The views of a scene show one set of named points, each view turned or mirrored, and shifted as a whole, with a little noise and some points left out.
(in the rows, 128 means zero)

Scene 1
View 1
(220): [148 138 122  79 133 109 137 123 139 153 114 117 162 133 111 149 169 199
 149 131 129 130 127 107 102]
(89): [144 114 137  68 125 119 107 116 123 145 177 153 137 147 109 131 170 161
 127 155 140 153  72 145 104]
(33): [187 113 131  74 148 135 145 105 140 111 135 136 170 103  94 130 150 161
 114 147 135 106 135 124 114]
(16): [114 175 105  81 125  63 139 137 169 169 102  88 153 175 103 120 128 193
 159 179  85 172 120 133 131]
(60): [178 111 115  89 129 120 136  84 147 134 118 132 141 120 101 129 145 176
 150 171 130 134 124 140 112]
(201): [146 133 145  56 144 114 131 137 128 131 156 128 191 124  99 133 171 169
  98 119 128 121 118  98 123]
(192): [125 136 140  51 127  93 110 135 144 129 205 145 152 172  89  90 133 120
  90 197 105 170  65 169 145]
(17): [173 145 149  53 173 136 168 158 135  98 135 114 222  95  91 147 160 167
  74  95 130  70 165  75 112]
(200): [131 135 127  67 123  93 117 120 144 150 155 128 153 155 101 114 153 168
 128 167 114 163  92 138 132]
(218): [163 175 118  78 170 127 179 171 162 103 126 109 155 151 105 142 107 149
 118 174 109  98 143 156  77]
(6): [149 125 139  54 134  99 122 114 141 129 158 130 187 125  84 105 155 154
  97 151 116 140 112 115 154]
(76): [133 159 115  78 137  96 140 144 156 140 142 117 138 168 105 124 128 161
 137 185 106 150 103 158 106]
(191): [152 122 143  56 138 112 124 120 135 127 162 133 188 121  89 116 162 156
  95 139 124 130 114 113 140]
(49): [172 115 107  94 121 104 132  74 155 150 100 122 139 123 100 124 144 191
 167 177 120 151 125 136 127]
View 2
(49): [125 131 172 118 167 104 127 120 131 105 103 115 114 100 168 129 120 144
 130 124 114 136 187 129 116]
(191): [169 167 199 120 100 126 109  95 168 125  78  91 130  98 204 174 104 164
 126  78 129 156 141 101 102]
(16): [136  90 148 129 105  99 104 127 111 152 112 128 101 112 178 151 146 124
 142 154 137 143 130 124 167]
(200): [147 128 185 130 122 117 101 135 159 121  98 119 119 107 211 146 137 142
 132 100 128 160 133  99 130]
(218): [132 150 135  84  54 127 148 127 118 154  91 102  98 120 209 203 166 156
 107 109 132  83 160 115  84]
(220): [124 135 191 117 137 111 118  90 133 144  96  99 103  89 185 197 127 150
 115 106 106 138 177 113 138]
(76): [134 121 156 116  97 120 117 151 139 135 101 125 107 119 215 158 166 139
 124 115 129 129 138 105 123]
(201): [159 163 205 119  99 125 107  79 161 142  76  85 120  92 205 204 107 166
 118  76 121 153 148  97 116]
(33): [146 178 184 102 120 124 137  97 151 114  82  87 121  97 191 176 109 171
 115  82 119 123 183 114  74]
(192): [174 141 177 133  82 137  91 176 191 110  90 130 134 127 248 121 153 146
 140  80 148 165  94  82 102]
(89): [135 145 209 127 144 130 104 143 180 113  92 118 118 102 236 164 149 153
 117  69 109 161 151  80 115]
(6): [175 160 190 126 100 121 105 100 166 120  81  96 135 102 197 154 100 159
 135  88 138 161 133 105 107]
(60): [127 149 179 111 153 115 134 121 140 105  97 108 116 100 185 147 126 155
 121 103 114 127 190 119  96]
View 3
(76): [128 113 152  96 111 118 131 107 132 123  90 148 111 116 129 175 100 129
 136 169 130 147 130 112 105]
(220): [106 103 105  66 133 132 137 138 104 152  73 142 129 136 120 111 115 117
 131 159 136 123 144  84 133]
(192): [115  96 128 131  89 135 128 106 118  88 131 162  73 116 140 208  46 142
 154 187 105 138  90 154 119]
(60): [ 93  86 141  92 129 148 172 108 101 162  79 142 122 159 132 136 113 134
 133 143 128 151 123 103 146]
(17): [107 102  84   5  96 109 107 132  61 157 151 175  65 130 150  81 129 108
 140 167 177 129 143  76 208]
(200): [110 102 117 116 119 138 136 126 114 121  97 143 115 126 126 163  80 127
 138 171 115 124 115 121 118]
(33): [ 88  82 123  61 111 140 156 110  80 160 111 159  88 160 144 120 110 131
 138 149 143 149 124 100 179]
(6): [100  97 102 110 106 138 135 127  87 131 141 147  97 129 142 152  84 118
 141 171 126 125 106 125 160]
(218): [139 116 176  36  92  94 122  86 120 143 108 167  81 118 144 152 138 129
 135 159 168 172 149  90 136]
(191): [ 96  91  92  85 107 137 131 130  80 131 131 154  88 136 140 134  84 123
 143 171 129 122 112 117 169]
(16): [138 141 141 130 129 114 126 127 135 139  95 115 159  93 123 165 124 100
 117 166 134 128 143 104  92]
(89): [ 95  76 106  86 118 150 145 126 112 111  69 163  94 150 120 153  58 152
 152 174 104 128 111 119 123]
(201): [103  96  81  59 110 130 120 141  82 131 118 161  87 132 132 116  90 119
 144 176 138 115 127  99 164]
View 4
(191): [113 177 126 106 125  96 158 150 145 115 104 114 154  92 138 120  89  92
 119 108 147 109 138 172 131]
(33): [119 131 122 119 118 118 155 139 172  93 107 127 136  90 137 113  92 130
 133  94 156 137 144 179 124]
(49): [110 119 118 122 151  82 133 151 147 104 145 124 112  89 131 128  96 185
  92 123 115 125 177 152 103]
(6): [111 181 123 104 139  88 153 146 141 125 109 123 150  90 141 123  79  92
 113 114 142 102 150 163 130]
(220): [136 146 129 128 111 104 137 158 145  85 126  81 115 104 117 128 129 150
 107 123 118 112 134 154 125]
(200): [113 166 130  99 143  73 141 167 121 130 118 121 157  87 115 131 115 121
  78 139 123 113 167 157 128]
(60): [112 116 123 119 135  98 144 152 156 101 128 127 127  87 127 120 102 169
 102 109 133 139 168 167 110]
(76): [135 148 134 102 138 100 122 153 124 120 106 145 152  91  99 145 145 132
  73 153 137 133 178 144 145]
(17): [153 178 124 132  81 160 151 113 179  62  82  95 123 112 148 119  99  75
 171  89 170 109  98 170 157]
(89): [108 141 141  96 120  80 163 186 135 126 109 113 178  80 104 117 130 124
  83 118 139 140 149 186 120]
(192): [102 180 135  71 156  68 151 168 112 165  92 168 204  72 109 132 114  77
  66 141 153 129 183 168 143]
(218): [165 134 132 114 113 156 113 119 156  83  80 162 134 101 103 145 156 126
 109 137 169 152 166 150 167]
(16): [141 169 123 116 155  88  99 141 108 114 129 126 112 105 109 160 138 148
  67 178 100  96 185 109 140]
View 5
(49): [133 133 102 162  67  91  91 147 138 176 143 129 137  84 158 137  99 124
 142 129 158  92 139 114 151]
(218): [147 144  97  98 153 134 158 128 163 114 193 187  94 112 154 126 109 142
 145 108 133 107 181 103 151]
(192): [100 101 137 115 165 111  96 109  97 125 142 155 154 152 110  85 141  80
 110 150 158 112 124 110  81]
(76): [119 121 113 113 149 112  98 136 135 133 155 151 133 130 147 120 113 140
 132 124 143  89 153 114 129]
(220): [165  95  89 144 120 108 124 154 129 154 129 117 118  76 136 132  79 140
 156 109 160  93 167 108 160]
(17): [205  86  75 145 149 150 226 119 140 117 145 157  73  46 112 117  94  77
 180 104 158 138 168  93 172]
(16): [112 110 112 148 161 125  76 154 163 141 123 122 148 124 173 139 118 156
 155 118 133  66 133 134 169]
(33): [164 121  92 143  88 110 161 125 125 151 161 157 105  69 125 118  97  89
 147 125 166 127 158  96 137]
(60): [144 133  98 146  72  93 114 138 128 169 157 142 124  81 143 126  94 116
 137 128 162 105 154 103 139]
(6): [142  91 108 157 133 123 139 120 119 141 124 139 130  92 115 104 121  69
 148 136 164 118 125 108 131]
(200): [126 102 115 134 135 106  98 134 116 145 135 133 142 116 128 111 110 113
 131 133 157  98 140 112 122]
(201): [173  74  95 142 146 123 160 130 111 133 125 129 112  77 104 109  95  90
 155 118 168 120 154  99 140]
(89): [141  91 113 117 120  86 104 134  83 151 139 127 137 108 103 101  90 113
 119 133 176 106 162  96  96]
(191): [156  86 105 150 133 120 150 121 111 139 128 138 121  85 109 104 110  73
 147 131 167 124 137 101 130]
View 6
(218): [103 134 164 133 143 135 100 137  79 116 122 211 100 138 102 134 123 109
 114 113 131  86 167 157 155]
(33): [129 102 112 124 127 128 105 140  84 156 104 169 106  72 118 136 151 140
 119 105 144 124 104 155 136]
(191): [ 97  81 115 131 116 107 122 126  98 163 121 174 113  77  95 143 139 158
  95 113 126 130  95 129 106]
(6): [106  82 114 141 122 109 128 122  94 171 121 176 107  88  87 144 141 169
 104 122 123 128  87 118 100]
(76): [119 133 144 132 146 119 106 124  62 173 135 188 115 161  72 129 136 124
  76 133 117 104 119 132 119]
(89): [114 116 118 104 131  99 104 133  77 199 127 165 140  94  88 138 147 120
  35 116 123 121  80 147  99]
(192): [115 110 140 128 158 107 144 131  81 211 127 219 116 110  44 148 122 147
  51 148 114  76  64 121  68]
(220): [105 109 115 127 104 107  87 114  75 151 135 132 124 133 113 124 157 130
  87 102 126 161 132 135 139]
(201): [ 77  80 118 127 102  98 112 120 106 145 127 164 120  79 106 144 138 150
  86 105 123 141 114 132 116]
(17): [ 54  64 127 135  91 112 111 124 131  84 116 178 100  50 136 148 128 153
 136  85 134 141 159 144 150]
(200): [118 108 122 130 132 109 113 119  71 192 133 168 120 135  74 133 146 143
  68 129 117 125  90 120  98]
(60): [151 125 109 122 134 129  93 136  60 179 111 149 114 112 113 123 165 129
 107 111 142 135 101 151 139]
(16): [121 125 136 157 131 116 103  99  50 171 148 158 106 216  64 116 148 149
  96 141 107 138 131  96 121]
(49): [162 125 102 133 133 133  90 129  49 185 115 136 110 137 108 116 172 138
 121 117 139 146 101 137 141]

In a view up to two points have been moved. Name them for each view, in the order of its rows, or write none.
view 1 => none
view 2 => none
view 3 => (6)
view 4 => (89)
view 5 => (200)
view 6 => (33), (49)
